Each row is a point on a tangle of strands that fork and nearly touch. The rows are in no order.
(in the rows, 128 means zero)
Two points are linked if the straight distance between their rows is under 131. Some points are linked to none.
Z109: [149 116 171  88  83 130 130 142 133 169 109 107 124  78  87 163 170 163
 189  66 142 130 161 118  98 108 119]
Z672: [108 100  92  72 160 117 130 114 151 143 134 124  98 109 107 105 115 123
 142 144 162 126  71 186 157 100  95]
Z321: [138 105  84 141  87 139 123 106 157  71  93 128 135 127 161 126 120  91
 109  82 129  93 179 189  94 149 105]
Z611: [111 132 109 120 145 132 114 112 141 117 102 102 137 108 111  57 112 144
 144 128 139 148 144 160 136 115 128]
Z18: [128 112 123 126 131 104 130 131 147 170 101 136 148  99  98  90 139 162
 167 112 145 153 163 123 146 113 102]
Z57: [110  59 107 146 131  66 137 115 120 141 128  97 113  90 106 114  87 154
 104 119 145 157 128 106 107 114  67]
Z766: [189 186 112  98  83 162 117 130 161 124 170  98 129 157 162 129 153 104
 193 136  91 133 100 123 127 102 167]
Z282: [168 133 141 149 112 176 101 120 124 105 179 138 158 143 134 178  65  93
 158 111  86 134 141  92  59 114 135]
Z670: [113 179 152 107 154 135 144 133 127 159 113 155 139 158 126 156 175 141
 111 131 160 130 124 190 144 128 123]
Z362: [128 149 161 130 131 198 128 181 162 117 176 154 105 135 116 157 143 190
  94 128 170 142 143 156 111 133 175]
Z225: [141 149 153 121 111  62 153 152 136 136 121  90 113 142 166 126 215 129
 153 132 110 108  99  76  95 119 186]
Z31: [ 65 130 160 154 142 148  90 118 122 133 137 116 190 129  70 187 113 126
  85 152  96 176 128 111 106 146  97]
Z739: [146 121 184 154  87 156  92 173 111 160 133 152 116  90  62 153 131 167
 141  97 143 129 156  92 143 124 127]
Z751: [198 199 128 110 111 146 181 108 114 160 115 129 102 147 134 147 147 135
  93 112 148 150 115 142 170 155 170]
Z609: [148 120 125  82 158 138 164 196 155 129 102 162  93 146 139 142 155 147
 124 106 130 128 193 155  79 162 159]
Z392: [ 80 100  93 105 134 149 105 140 152 130  84 169 163 144 144 127 125  62
 117 156 126  98 148 139 171 129  57]
Z990: [113  97 162 110 119  94 162 101 192 131 132 150 143 162 168 192 179 112
 146 146 133 126 117 100 165 147  69]
Z445: [123 189 189 135 104 132 118 159 101 149  82 141 123 158 103 159 188 141
  97 142 151 126  94 134 176 125 143]
Z172: [124 126 107  60 122 117 136 133 126 141 176  82 105 103 147 168 147 140
 105 148 130 142 112 171  92 145  81]
Z509: [155  86 102 144 113  83 148 143 150 134 144 145  93 127 188  85 158 142
 167 151 151 103 144 150 133 143  95]
Z349: [150 109 129 123 112 134 116 166 151 162 154 143 102  86 111 107 136 154
 129 179 129 165 134 122 187 186 122]
Z830: [139  89 133 121 156  74 157 145  90 155 135 123  84  86 164  65 164 123
 155 186 104 125 118 150 175 188 142]
Z671: [143 119 127 162 130  84 134 110 150 156 137 142 133 128  95 192 151  94
 167 101 107 127 115  94 120 197 116]
Z731: [ 92  89 142 128 121 132 111 185 158  92 100 132 133 137 112 105 140 134
 102 154  74 157 178 109 124 187 156]
Z125: [ 70 164  90 143 160 139 131  77 115 130 141 107 192 157  95 132 118  82
  98 111 100 106 128 170  92 172 106]
Z607: [112 170 110 159 140 164 102  88 129 112 109 138 191 113 112 134 120 155
 159 116 184 143 156 170  91 110 130]
Z871: [187 174 156 145 107 105 116 110 130 120 149 105 134 119 182  98 133 143
 154 187 102 174 121  95 196  97 146]
Z683: [110 125  82 126 178 148 133 113 163  76 132 100 153 106 121  64 101 166
 138 118 167 141 173 154  70 153 149]
Z119: [ 94 128 113 133 152 131 130 169 139 133 122 180 170 180 102 146 148 110
 103 123 125 116 124 127 103 140 159]
Z310: [120 126  73 125  91 168 106 152 162 101 146 165 156 165 112  69 112 103
 110 165 141 111 109 150 176 139 151]
Z486: [136 115 136  62 125 127 172 125 152 119  78 141 137 146 164 127 146 114
  83 146 107 157 158 138 180 130 115]
Z596: [109 147  48 141 127 132 136  77 145 143 139 133 204 160 102 118 101  90
  88 122 139 142 100 158 131 143 125]
Z104: [107  62 126 110  75  94  86 102 112 121 165 156 172 122 134 157 124 155
 152 105 157  89  67 137  85 114 167]
Z361: [146 145 165 212 165 153 118 153 132 141 134 191  91 152 139 129 130 150
 156  95 141 100 168 122 124 108 156]
Z60: [138 121  93 129 129 159  69  76  91  88 169 123 124  71 102 133  44 143
 186 105 156 102 109 157  78 137 147]
Z695: [142 104 119 149 119 123 151 151 168 122 151 158 124 150 159 100 139 165
 125 136 156 133 140 127 121 111 142]
Z293: [149  76 157 138 160 100 195 100 155 155 105 146 100 115 169 118 106 148
  69 105 157 160 150  82 160  88  87]
Z539: [154 141  92 149 102 139 109  60 140 104 123 107 149 119 132 200  89  92
 138 125 127 174 103 146 100 127  92]
Z554: [162 128 118 164 136 143  94 125 134  85 134 134  69 126 121 157  87  89
 158 138  84 151  85 104 129 139 176]
Z253: [128 187 119 128 166 123 171  47  99 120 143 103 164 164 165 103 131  91
 141 132  68 133 122 160 154 151 164]
Z17: [ 91 113 106 174  97  94 146 103 113 152 156 120 160 148  77  88 127 119
  91  71 146  72 104 140 125 132  95]
Z729: [131 103 110  51 124 134 129 138 144 145 201  96  93 106 128 180 127 124
 143 113 129 111  86 136  94  85  98]
Z771: [106  98 133 200  89 120  88 123 109 112  98 148 122 144 135 116 118  67
 176 127 123  55 138  93 183 143  92]
Z10: [164  98  83 177 103 125 101 144 108  95  56 153 116 117 153 123  77  88
 127 109 131 130 137  98 100 102 166]
Z94: [150 146 172 138 100 171  91 160 106 118 138 124 113  99 114 164 111 195
 139 129 168 148 154 131 106  81 125]
Z574: [112 123 135 102 153 155 120 151 149 132 187  89  70  95 107  87 142 144
 167 116 108  96 123 151 112 138 148]
Z939: [138 146 124 176 136 113 139 155  74 170 116 105  76 113  84  83 107 170
 111 100 142 126 128  99 132 148 159]
Z559: [ 73 142 148 165 170 176 158  66 135 132  68 122 170 130  99 152 132 143
 141  52 163 120 123 144  78  95 156]
Z864: [105 110 123 162  47 102  82 138 105 115 132 124 149 125 104 110 159 106
 184 138 124  72 104 119 174 160 114]
Z704: [144 123 128 160 180  69 118 125  78 163 124 121  63  83 130  81 125 127
 186 156 103 138 116 127 171 169 126]
Z185: [ 88 134 140 110 112  95 133 107 102 158 145  68 136 120  87 102 144 144
 113 133 112 136  78 136 154 126 103]
Z210: [116  90  79 128 114 134  77 120 100 115 102 191 156 117 135 132  95  64
 160 101 139  58 134 159 119 132 122]
Z224: [127 108 133 158 128 148  89  94 172  74  99 131  98 126 145 158 128  74
 204 128  74 130  92 135 147 135 161]
Z800: [128 168 129 166 178 130 131 113 109 158 161 158  96 158 152 121 120 140
 120 132 191 101  82 158 149  70 106]
Z399: [ 79 149 135  72 174 181 163 121 136  87 162  73 106 124  93 104 116 181
  87 125 143 119 118 141  87 137 138]
Z777: [170 149 174 128  60 131 142 134 106 137 110  90 141 127 114 159 152 157
 162  73 127 133 152 104  75  96 137]
Z417: [110 119 131 105  99 161 109 220 117 114 109 157 115 167 103  89 131 111
 106 139 110  78 160 102 161 127 144]
Z308: [113  89  89 188 123 122 121 162 116 107  57 161 157 143 115 109 106  86
 104 107 115 116 134  76 106 149 196]
Z485: [125 108 189 156 159  97 137 159 123 132 110 166  80 122 148 171 155 146
  96 168 119 155 155 115 154 189 112]
Z376: [127 151 116 146 203 121 113 137 110 146 148 160  89 148 153 147 116 116
 161 125 135 101 126 153 100  91 113]
Z148: [152 105 168 138 103  89 183  91 150 105 105 124 106 143 185 118 126 116
  55 125 114 129 145  79 180 119  93]
Z58: [133 136 150 130 124  95 166 130 152 160 132 117 117 144 126 105 184 137
 140 119 117 123  92 101 164 152 169]
Z703: [132 136  75 128 164 154 112  85 156 137  98 155 158 103 149 159  94 112
 108 166 150 193 110 164 156 130 114]
Z780: [ 68  81 186 161 136 151  92 124 159 104 137 141 152 100  76 184 127 152
 101 117 131 150 130 141 111 152 126]
Z980: [139 129  97 141 187 120 141  49 144 147 105 125 141 106 171 185  92  98
 134 129 126 176 105 125 123 111  82]
Z506: [137 121 135  53 161 100 169 116 110 129 129 100  85  93 134 151 119 125
 115 172 117 183  62 130 181 127 156]
Z570: [134 168 194 161 104 149 118 135 112  98  69 116  97 152 129 156 153 137
 101 111 117 137 146 146 137 124 134]
Z883: [ 77  85 174 135 107 102 102 141  93 115  89  99 114 110 112 112 116 154
  98 117 144 123 129 122 130  41  66]
Z39: [149 199  98  85 142 189 111 144 118 189 205 121 143 104 136  99 140 163
 139 174 149 138 144 154 134 126 117]
Z232: [114 148 150 136 127 111 106 164 128 141 190 128 126 147 185 120 180 157
 128 193 135 120  87 128 136  84 125]
Z426: [140 130 151 121 124 102 203  96 159 110 149 126 118 192 181  99 159 109
  82 114  97  95 120 113 164 135 131]
Z650: [ 67 124 131 156 163 163 114  69 139  91  62 109 191  79 123 160 122 149
 142  94 178 142 126 172  65 109 137]
Z354: [152 152 177 217 143 139 115 120 119 115 125 134  83 124 136 154 130 162
 187 103 115 136 156 117  96 135 173]
Z116: [179 154  87  84  95 120 151 133 157 160 172 106 120 136 189 112 196 107
 161 145 113 128 117 112 130 134 163]
Z892: [127  92 148  73 118 119 110 132  85 120 125 138 124 138 128 161 109 104
 148  65 125  62 132 148  68  85 109]
Z752: [140 129 139 223  95 118 118 104 151 135  86 167 135 146 144  93 135 105
 153 126 150 103 141  79 207 124 103]
Z717: [128  98  94 112 113 113 104 181 129 144  82 180 179 135 101 144 141  90
 193 123 108 105 182 114 106 167 135]
Z182: [131 122 128 172  74 114 137 113 103 119 142  90 159 132 100 122  91 162
  94  87 138 139 132  78  95  92 119]
Z986: [121 118 148 107 212 142 143 182 149 139 105 151  79 122 132 103 129 163
 146 137 115 155 184 138 115 138 169]
Z526: [154 151 170 123 113 196 132 189 142 159 178 139 118 123 113 168 170 168
 134  99 141 123 164 113  86 133 186]
Z23: [110 100 142 146 132  91 178  98 145 105 193 100 130 166 172  67 141 130
  87 151  77 121 104 131 145 161 143]
Z75: [167 199 149  93 154 145 179 121  67 144  99 124  94 129 166 105 145 143
 126 131 134 140 147 178 173 130 172]
Z100: [137 105 115 156 126  69 125 177  79 153 133  99  65  96 136  97 136 161
 129 128 135 118 139 111 102 134 119]
Z724: [147 107 160 123  92 136 116 155 158 155 122 120 117  68  96  80 170 190
 188  88 173 115 177 139 136 119 119]
Z383: [155 128 148 138 166  97 145 145 126 129 119 133  70 139 182 140 131 141
 149 110 133 117 167 126  88  83 101]
Z648: [164 152  76 109 103 140 137 169 123 141 156 134 116 138 143  92 124 135
  89 108 158  87 181 180 101 137  96]
Z167: [148 147 110 140 101 167 125 145  81 111 142 114 126 134  72 160  63 123
  98 113 117 146 113  98  69 159 171]
Z44: [103 151  95 155 194 117 147  69  65 138  92 103 123 123 108 130  85  93
  99 130  95 153 100 127 126 182 149]
Z728: [127 117  97  96 143 147 121 106 155 150 137 171 189 107 107 130 112 116
  95 184 133 193 131 156 197 172 118]
Z241: [140 139 131 127  53 148 128 145 146 134 106 135 193 168  92  94 150 119
 123  84 114 103 175 113 135 115 130]
Z579: [118  82  84 107 118 141 116 106 153 103 134 145  85 132 122 139  95  79
 117 140 161 120  40 152 180  84  96]
Z764: [ 99 107 141 128 144 125 121 154 141 158 114 182 126 158 147 129 145 106
 142 155 151  86 167 121 175 123  49]
Z528: [158 127  79 156  73 146 129 134 170 122 197 166 128 168 146 111 121 100
 125 152 137  98 108 122 172 156 118]
Z738: [ 71  95 133  88 151 134 135 116 150 118  86 139 143 137 151  94 140  91
  63 143 125 103 148 184 164 126  49]
Z327: [132  92  94 115  68 131  96 162 121 107 116 166 152 142 122 151 116  93
 138 132 127  94 158 125 128 160 110]
Z295: [114 124 146 144 152 100 120 129 123 153 107 126 113 112  85 152 153 119
 163 100 104 129 150 154 118 199 112]
Z657: [118 110 170 143  77 120 111 140 141  64 131 125 144 173 148 161 162 110
 155 134  86 100 108 106 116 128 170]
Z589: [ 97  68 103 128 164  82 141 137 139  96 117 130  85 139 131 123 108 112
 125 137 134 127  44 102 122  89 162]
Z177: [136 135 121 113 109 172 131 140 163 105 173 125 156 147  90 122 124 112
 115  90  94 102 169 147  92 179 151]
Z908: [145  92  94 111 112 168  99  90 126  81 119 132 164 117 173 160  50 107
 138 100 126 126 123 131  43  61 146]
Z67: [ 96 120 134  69 104 113  90 183  91 110 114  77 146 106 110 106 132 156
 130 137 115 120 160 147  79  80  93]
Z457: [153 158 176 120  89 101 148 172 101 133 130  91 133 155 136 146 188 118
 145  90 104  92 121  81  52  98 173]
Z928: [117 188 128  56 163 188 170 130 107 114 127  80 125 106  97  94 152 195
 119 123 135 143 157 123  75 177 151]
Z318: [132 140 118 163  92 121 120  79 151  99  89 116 157 157 157 138 152  80
 141  97  94 112 146 160 117 138  98]
Z101: [112  95 120  90 132 134 102 116  95 128 167 151 156 115  96 159  95 151
 140  82 159  82  94 155  58 139 186]
Z471: [160 130 143 176  87 118 159 109 158 111 122 155  75 157 145 150 155 121
 135  89 170  91  87 129 157 128 144]
Z229: [140 167 123  78 171 116 185 101  72 112  62 100  87 140 173 142 125 128
 105 125 121 153 136 177 117 135 153]
Z820: [124 132 138  99 177 104 168 121  73 167 182  92 103  76 170  71 157 141
 150 161 106 116 145 186 141 162 128]
Z973: [133 150 159 124 166 136 115 155 126 158  86 195 123 158 155 183 136  73
 120 160 127 101 168  88 180 136  60]
Z762: [ 99 121 157 151 178 141 154 103 142 148 176 116 118 148 116 132  88 147
  75 118 115 139 109  77 134  87 103]
Z258: [102 119 131  96 157 176  89 112  88 109 175 113 140  90  68 113  61 153
 155  85 144  75 128 130  71 137 150]
Z6: [108  89 214 149 177 100 161 127 108 138 128 130  60 105 137 146 130 169
  66 143 136 160 133 129 154 148  97]
Z403: [ 94 160 113 102 127 148 137  50 143  76 116  63 153 139 118 156 124 122
 150 137 112 173  74 168 102 114 142]
Z115: [114 124 138 192 211 133 119 158 143 138 109 170 101 143 153  80 128 142
 161 132 104 135 187 127 116 143 169]
Z595: [127 144  70  93 139 122 153  81 120 162 181 118 189 140 123 101  84 115
  86 145 128 148 108 140 157 113  87]
Z796: [119 108 129 121 117 132 123 197 140 159 179 155 168 146 127  95 167 152
 148 102 118  77 183 110  82 112 136]
Z76: [109 128 113 161 122 156 111 151 109 109  88 154 160 143  78 150 107 101
  84 109 121 134 122 127  98 153 197]
Z890: [125 155 180  82 118 160 102 149 150 114 121 108 107 109 118 119 164 163
 139 136 135 131 163 176 146 111  97]
Z989: [181 201 121 152 121 129 149 103 116 125 130 143 139 163 159 170 122 130
  83 149 147 166 120 135 136 141 152]
Z749: [103  81 107 143 132 146 117 119 183  77 117 133 151 106 131 126 108 127
 113 104 143 131 157 159  86 145 146]
Z121: [137 125 149 162 106  85 137 141 135 108 139  99 144 147 121 141 120 144
  92 132 101 153 120  45 104 112 149]
Z175: [108 120 106  99 173  42 119 163 115 146 100 147 176 134 139 138 154 125
 143 196 124 164  88  84 119 114 162]
Z913: [105 102 128 101 122  96 153 130 133 181 158 129 130 122 118 100 179 124
 117 155 138 106  78 133 177 161 106]
Z987: [142 155 133 168 104 125 146 127 148 126  98 130 184 185 143  80 147 118
 112 112  89 132 169  88 129 112 153]
Z192: [133 126  78 128 117 140 117 157  98 125 145 124 116 122  93  68  99 127
 138  86 142  79 131 150 101 123 174]
Z32: [169 165 111 151  68 117 119 106 133 111 151 118 166 149 134 191 123 118
 101 142 121 164 123 130 103 158 112]
Z206: [135 143 126 124 131  75 141  92  97 123  81 115 163 114 158 157 129 149
 107 174 152 209 115 142 134 122 131]
Z585: [100 117 115  98 101 189  95 179 139  91 118 177 152 158  76  91 110  98
  95 121 136  70 124 142 162 136 190]
Z517: [131 125  87 154 136 125 121  81 124 149 162 124 126 124 135  81  72 116
 107 144 137 139  99 139 179  98  73]
Z284: [122 130 149 108 173 124 109 133 105 127  63 164  77 114 141 154 127  77
 139 183 103 153 109 143 217 162 119]
Z592: [157 145 140 132 177 175 108 120 137 107 139 120  66 120 123 171  72 118
 135 165  72 192 120 107 141 149 150]
Z847: [ 92 120 146  88 123  89 106 181  84 157 117 111 135 126 104 134 141 147
 100 140 137 115 128 123 118  74  62]
Z723: [153 172 126 137  94 182  85 163 125 155 193 121 117 104 103  96 132 159
 129 138 137 113 161 148 146 146 117]
Z395: [ 90  45 113 100 158  94 152 104 164 131 153 106 127 112 126 129  94 126
  88 138 109 164 110 119 125 121  60]
Z954: [108  88 116 156  94  96 122 179 146 117 149 175 185 160 161 117 153 153
 149 163 171 105 128  84 116  81 145]
Z79: [103 165 118 140 145  81 148 100 105 149 132 133 159 177 125 136 165  81
 105 116 103  92 105 163 134 175 117]
Z979: [122 112 111 108 101 127 116  57 161  85 116  76 132  90 112 178 118 134
 166 114 140 171  99 176 102 128 105]
Z997: [102  55 151 176 125 148  81  84 156  84 100 153 124 100 152 135 112 108
 191  95 107 103 108 128 134 106 159]
Z83: [ 89  81 143 129 100 113 115  95 130  93  58  97 127  92 119 123 121 142
 124  85 157 129 119 163 120  71 106]
Z851: [171 152  90 113 117 156 127 121 117 113  80 121  77 131 119 124  92  98
 146  88 141 121 125 159 132  97 143]
Z444: [165 182 109 171  88 127 156  88 104 158 116 102 168 144  99 100 100 154
 122  98 156 151 121  70 132  95 130]
Z345: [139 102 127 156 124 145 136 141 165 111 119 191  81 142 155 128 143 142
 154 124 198 100 110 164 153 110 139]
Z707: [158 142 129 190  70 129 127 129 158 129 105 164 176 168 159 116 132 112
 102 127 128 118 190  63 166 119  90]
Z307: [129 105  87 190 151  88 111  95 103 121  90 105  99  82 120 158  76 115
 126 137 127 183  97  99 107 151 131]
Z873: [182 173 127 119 122 170 139 162 123 196 181 119 110 112 109 167 148 138
 145 110 124 135 160  94  82 158 135]
Z982: [142  81 111 147 125 107 114 181 113 147 159 137  57  82 148  70 139 161
 160 134 162  82 160 159 102 137  97]
Z815: [153 154 120  82 125 125 149 131 104 186 184 110  93 100 200 107 217 126
 117 156 148 135 137 151 127 139 152]
Z209: [153 132 134  62 137 146 118 147 138 105 129 104  69 120 134 159 113 108
 127 183  72 187  92 127 170 153 151]
Z103: [149 155  92 151 106 125 143  67 117 133  78 100 168 112 117 122  89 156
 122 138 154 210 110  97 137 107 141]
Z114: [144 136 173  92  86 156  88 181  92  98 114  94 119 103 128 115 124 181
 155 117 127 115 182 139  77  68 143]
Z534: [133  95 125 148 139 121 104 129 128 129  72 141  83  87 102 154  98 131
 126 145 134 189 109 112 160 141 126]
Z629: [121 118 161 121 119 103 127 196 119 139 169 110  74 137 188  86 186 147
 121 174 124  85 127  87 127  92 117]
Z490: [102  89  82 127 134  68 127 129 142 114  92 147 162 141 145 131 131 118
 132 156 163 148  76 110 116  80 134]
Z597: [119 192  99 130 169 167 129  64 122 118 121  95 141 144 113  95 114 110
 195 124  86 133 123 153 114 152 150]
Z568: [119 176 120 103 153 205 158 134 130 141 174 120 107 133  99 131 114 186
  81 133 173 142 101 142 118 131 167]
Z666: [147 131 159 103 110 105 147 175 153 143 174 105 124 140 124 135 156 130
  92 152  89 122 106  17 128 130 163]
Z248: [143 105 156 124  73 125 124 205 150  96 151 135 107 147 145 147 129 139
 112 177 131 114 117  23 148 106 157]
Z99: [170 111 115  87  66 125 138 133 163  84 134 113 105 126 145 175 140 127
 146 116 128 148 105 130 109 118 141]
Z174: [141 106 161 153 104 111 126 175 124 176 158 106  74  79  99 107 164 171
 108 148 125 154 121  63 158 180 146]
Z665: [ 81 128 151 190 173 208 127  81 163 116 113 115 167 113 107 126 101 136
 139  75 118 122 133 118 100 103 156]
Z722: [137 168 114 115 143  98 160 105 129 144 122 147 185 180 160  96 175  83
 138 147  86 116 127 140 182 156 151]
Z381: [120 120 182 130 190 116 175 125  58 132 161 128  87  98 155 122 108 138
  69 173 128 147 133 167 172 136 111]
Z500: [100 121 174  62 177 146 151 148 150 162  92 152 133 105  88  93 158 147
 110 150 144 154 135 168 199 151 137]
Z352: [170 117 176 169 109 140  95 120 128  97 169 152 124 132 158 177 116 129
 201  94  87 105 157 113  72 133 168]
Z427: [ 93 148 172 161 152 114 115 130 130 108 107 129 167 171 177 135 131 121
  75 154 107 135 125  88 126  51 107]
Z538: [ 68 143 141 112 219 134 119 138 136 152  97 151 166 142  93  91 152 113
 134 129 101 123 168 164 133 157 139]
Z123: [140 179 142 162 112 194  97 138 137 122 147 125 148 111  79  64 115 169
 137 101 162 109 180 150 148 131 148]
Z268: [146 101 119 122  75  99 101 187 132  95 163 109 103 129 175 125 144 134
 156 169 109 109 124  78 114 110 127]
Z907: [130 177 129 196 130 168 120 122 102 151 104 127 113 113  68  64  97 175
 130 113 165 143 135 124 164 134 173]
Z917: [131 138 115 152 184 109 167 115 117 178 138 149 137 144 110 149  95 144
  89 101 172 139 121  79  99  86 112]
Z195: [134 102 133 167 113  88 108 152 107 128 144 175 150 141 121 158 125 120
 154 114 155  86 111  77 107 100 145]
Z784: [145 123  92 108 108 119 121 116 138 110  84 160  99 141 143 178 102  62
 110 156 179 114  63 105 180  90  95]
Z281: [105 181 152 156 179 193  79 134 140  98 156 132 110 105 102 103 116 172
 176 160 156 133 124 168 137 127 166]
Z966: [147 100  77 158 110  86 119 135  88 133 111 104 117  92  95 134  63 137
  83 133 134 174 135  91  97 147 101]
Z863: [130  97 143  83 151 137 138 120 138 145 156 145 136  76  92 110 112 120
 108 180  87 185 141 143 218 188 113]
Z858: [116  91  91 112  59  93  81 142 109 112 137 123 163 106 107 133 143 116
 180 143 131 108  70 131 127 125 162]
Z934: [100 129 122  95  86 101 130 172 115 111  86 109 153 165 137  60 166 129
  92 155  96 112 163 146 142 148 121]
Z756: [142 172 184 161 134 123 141  98 124 104  55 137 102 166 190 123 164 116
 105 132 119 125 140 140 181  99 133]
Z668: [148  69  94  87 105 138 125 108 182  74 158 136 140 118 155 192  87 120
 142 117 134 151 109 137  80  82 130]
Z482: [145 140 119 126 133 190 130  96  96 112 138 126 173 129 126 134  54 117
 172  95 122 128 150  93  34  73 118]
Z620: [139 143 120 118 126 153 114 159 139 114  89 192 110 168 147 202 117  54
 128 164 160  98 110  95 175 126 115]
Z27: [109 110 118  93 109 125  97 186 119 161 182 126 158  79 109 105 175 151
 134 107 160  73 176 161  67 144 110]
Z868: [146  77  91 168 146 128 145  97 170 134 156 138  88 118 146  98  61 108
  85 121 133 140 106  88 156  98  87]
Z363: [159 135 136 153 195 104 206  79 106 160 137 147 116 119 164 129  94 166
  90 115 172 159 141  86 131 106 128]
Z616: [119 159 116 107 124 123 109 161  96 107 115 109 165 131 129  73 134 139
  87 179  89 154 187 171 134 191 146]
Z567: [106  85 118 191 129  94 121 117 105 141 134 157 132 125  87 116 101 115
 127  75 158  81  86 105 128 106 135]
Z82: [124 146 116 120 157  86 177  91  63 141 129  70 102 111  99 130 110 130
 102 134 101 156  74  98 123 186 170]
Z375: [137  94 192 158  84 112 120 167 126 153 138 104  82  89  81 123 150 169
 146  91 104 124 159  60 145 137 117]
Z278: [141 193  90 125 130 166 108 102 121 143 167 112 166 117 123 118 119 172
 173 160 153 150 148 146 108 115 102]
Z862: [102  96 131 110 145  85 132 137 114 120 136  84  81 110 132 105 119 150
 121 163 111 155  62 122 138 109 132]
Z222: [126 162 113  52 144 138 154 120 107 129 117  86  90 138 125 142 126 127
 103 117 129 128 108 187 109 123 112]
Z818: [123 142 166 136 167  93 176 105  52 154 172  86  94  97 167 115 150 165
 108 149 135 131 124 147 128 146 120]
Z927: [111 133 139 155 150  77 132 133 127 149 147 152 119 150 171 115 173 135
 155 165 179  89  61 134 153  77 103]
Z127: [142 116 112 115 127  50 137 122 126 135 129 115 157 107 170 127 160 155
 155 184 123 187 106 112 130 140 142]
Z467: [ 97 168 101 130 180 179 133  79  95 144  74 105 160 103  78 112  86 112
 114 121 108 150 145 126 110 167 108]
Z389: [138 133 104 131 182 154 163  88 136 122 141 114  92 149 164 119  71 108
  94 120 108 139 122 111 124  92 120]
Z81: [129  87 183 169 142 122 112 123 169 105  85 150  73 102 149 187 139 131
 146 156 109 180 133  91 166 156 116]
Z36: [122 179 125  86 139 171 135 151 106  92  94  82 127 133  93 101 116 144
  92 144 101 153 166 156  96 195 170]
Z836: [172 147 149 102  86 117 120 156 125 141 139 122 113 102 181 105 160 169
 124 200 141 171 120 111 195  99 121]
Z4: [ 91 146 127 177 138 173 108  88 104 141  90  86 188 105  86 152  82 101
  94 129  79 171 128  93 104 150  94]
Z406: [114 118 123 105  86 121 123 190  94 119  60 141 115 151 122  83 152 116
 118 115 147  73 169 142 138 111 108]
Z220: [111  86 124  73  97 146 146 133 192 102  89 136 118 156 132 135 141  98
 132 140 124 136 113 104 183 112 115]
Z111: [165 162 123 128  92  83 138  90 126 181 157 100 158 123  78 171 146  94
 133 111 106 136  95  89 145 179  94]
Z754: [112 115  98  89 145 115 119 102 140 137 161 113 124 128 105 148 117  95
 169 107 122 106  86 159 120  99  86]
Z821: [100  91 153 144 101 119  73  81 131 116 138 141 180 130 118 124 132 110
 214  91 100  84 108 131 129  91 132]
Z320: [146 174  93 108 133 159 155 126 140 143 169 124 132 157 134 100 134 129
 106 113 119 112 162 176 116 177 137]
Z61: [103 141 187  92 199 102 148 135  94 132  99 127 121 141 161 168 143 129
  97 152  90 157 157 134 127 117 108]
Z956: [141 111  54 153 135 136  77 103 113 114 151 155 141  98 128 115  62  97
 162 104 151  92 146 180  93 134 112]
Z300: [165 123 146 104  91  97 142 132 132  94 165  82  99 137 161 190 118 132
 109 115 122 126 105  90  71  77 108]
Z139: [128 143 131 122 107 165 137 131 140 144 212 127 179 153 102 118 143 144
 147  66 116  66 166 140  67 130 145]
Z915: [ 78 108 198 195 148 203  92 122 167 124 126 156 176 118 101 168 118 144
  94  92 122 125 159 117 117 114 126]
Z186: [103  95 101  99 162  95 110 175 135 132  81 157 127 107  87 129 156 105
 180 112 122  99 170 165  93 197 140]
Z263: [152 135  77 144  99 106 156 128 120 146 171 139 138 166 128 113 119 114
  98  72 156  69 129 142  94 115 105]
Z131: [102  77 112  65  81 145  92 123 177  82  83 110 153  98  79 111 113 104
 132 129 122 147 114 129 166 112 108]
Z721: [168 135 156  79 102 138 147 155 143 123 117 144 142 123 178 127 147 160
  95 183 121 190 177 130 185 126 118]
Z931: [186 166 132  98 123 117 189 139 139 172 144 179 122 158 161 153 167 119
  83 125 162 109 133 113 174 157 130]
Z814: [ 90 107 135 123 185 135 104  95 150 117 118  89 121 122 139 115  97  92
 158 137  51 144 114 119 135  79  97]
Z243: [109 164  84  91 131 147 138  90 127  78 137  68 137 156 121 114 122 105
 156 122  82 122 101 175  70 146 167]
Z909: [146 154 125 105 110 165 118 175 104 156 178 111 129 130  75 166 108 119
  96 115 116 124 124 106  98 142 123]
Z832: [177 145 117  79 174 101 173 171 103 158  92 156  75 143 176 162 138 134
 104 117 143 128 179 138  98 128 117]
Z77: [ 82  60 144 100  72 131  91 100 153  80  79 130 152  80  88 136 126 116
 123  98 166 111 120 163 158 132  92]
Z98: [103 157 131 128 131 140 122 177 123 155 108 166 158 138  84 126 170 152
 119 112 178 111 137 173 120 146 167]
Z85: [177 160 125 150 123 128 165 121 153 149 111 182 111 176 140 147 131 103
 104  94 166  95 117  94 161 113 132]
Z910: [167 184 149 154 116 114 106 109 149 137 158 120 144 151 154 120 165 118
 192 158  76 138 113 100 161 125 136]
Z859: [ 76  52 124  62 141  98 156 131 154 146 135 138 131 127 120 117 130 113
  83 163 145 118 111 150 161 129  34]
Z120: [159 177 105 122  95  96 108 135  96 162 159 117 163 133 130 151 139 105
 113 162 111 136 121 126 137 159  90]
Z586: [142 154 162 154 114 103 142  56 152  94  94 107 106 155 199 137 163 100
 148 125  92 133 123 157 160 129 109]
Z870: [112 133 122 125 146 131 108  80 158 129 166 118 177 131 108 148 141 121
 225 100 109 114 111 158  94 105 130]

A fork is a point with three links, a tip a point with one. Leave the first point through the second and follow the links. Name the first fork or tip that comes.
Z966 / Z57 | Z754
Z683 / Z611 | Z862
Z253 / Z722 | Z23
Z695 / Z509 | Z82
Z568 / Z399 | Z528
Z148 / Z293 | Z539

Follow the links from the first point to the second, and from the first to the third. Name the last point that the two ways share.
Z666 / Z57 / Z243 | Z754
Z307 / Z195 / Z671 | Z751
Z210 / Z592 / Z195 | Z751
Z486 / Z722 / Z263 | Z539
Z206 / Z724 / Z931 | Z862
Z186 / Z863 / Z509 | Z32
Z910 / Z120 / Z243 | Z539

A fork is a point with three links. Follow the links from the first point to the second and name the forks in between, in order.
Z754 / Z780 | Z751, Z695
Z870 / Z863 | Z754, Z751, Z32, Z539
Z123 / Z392 | Z695, Z751, Z754
Z751 / Z82 | Z695
Z517 / Z821 | Z539, Z32, Z751, Z754
Z268 / Z539 | Z862, Z754, Z751, Z32
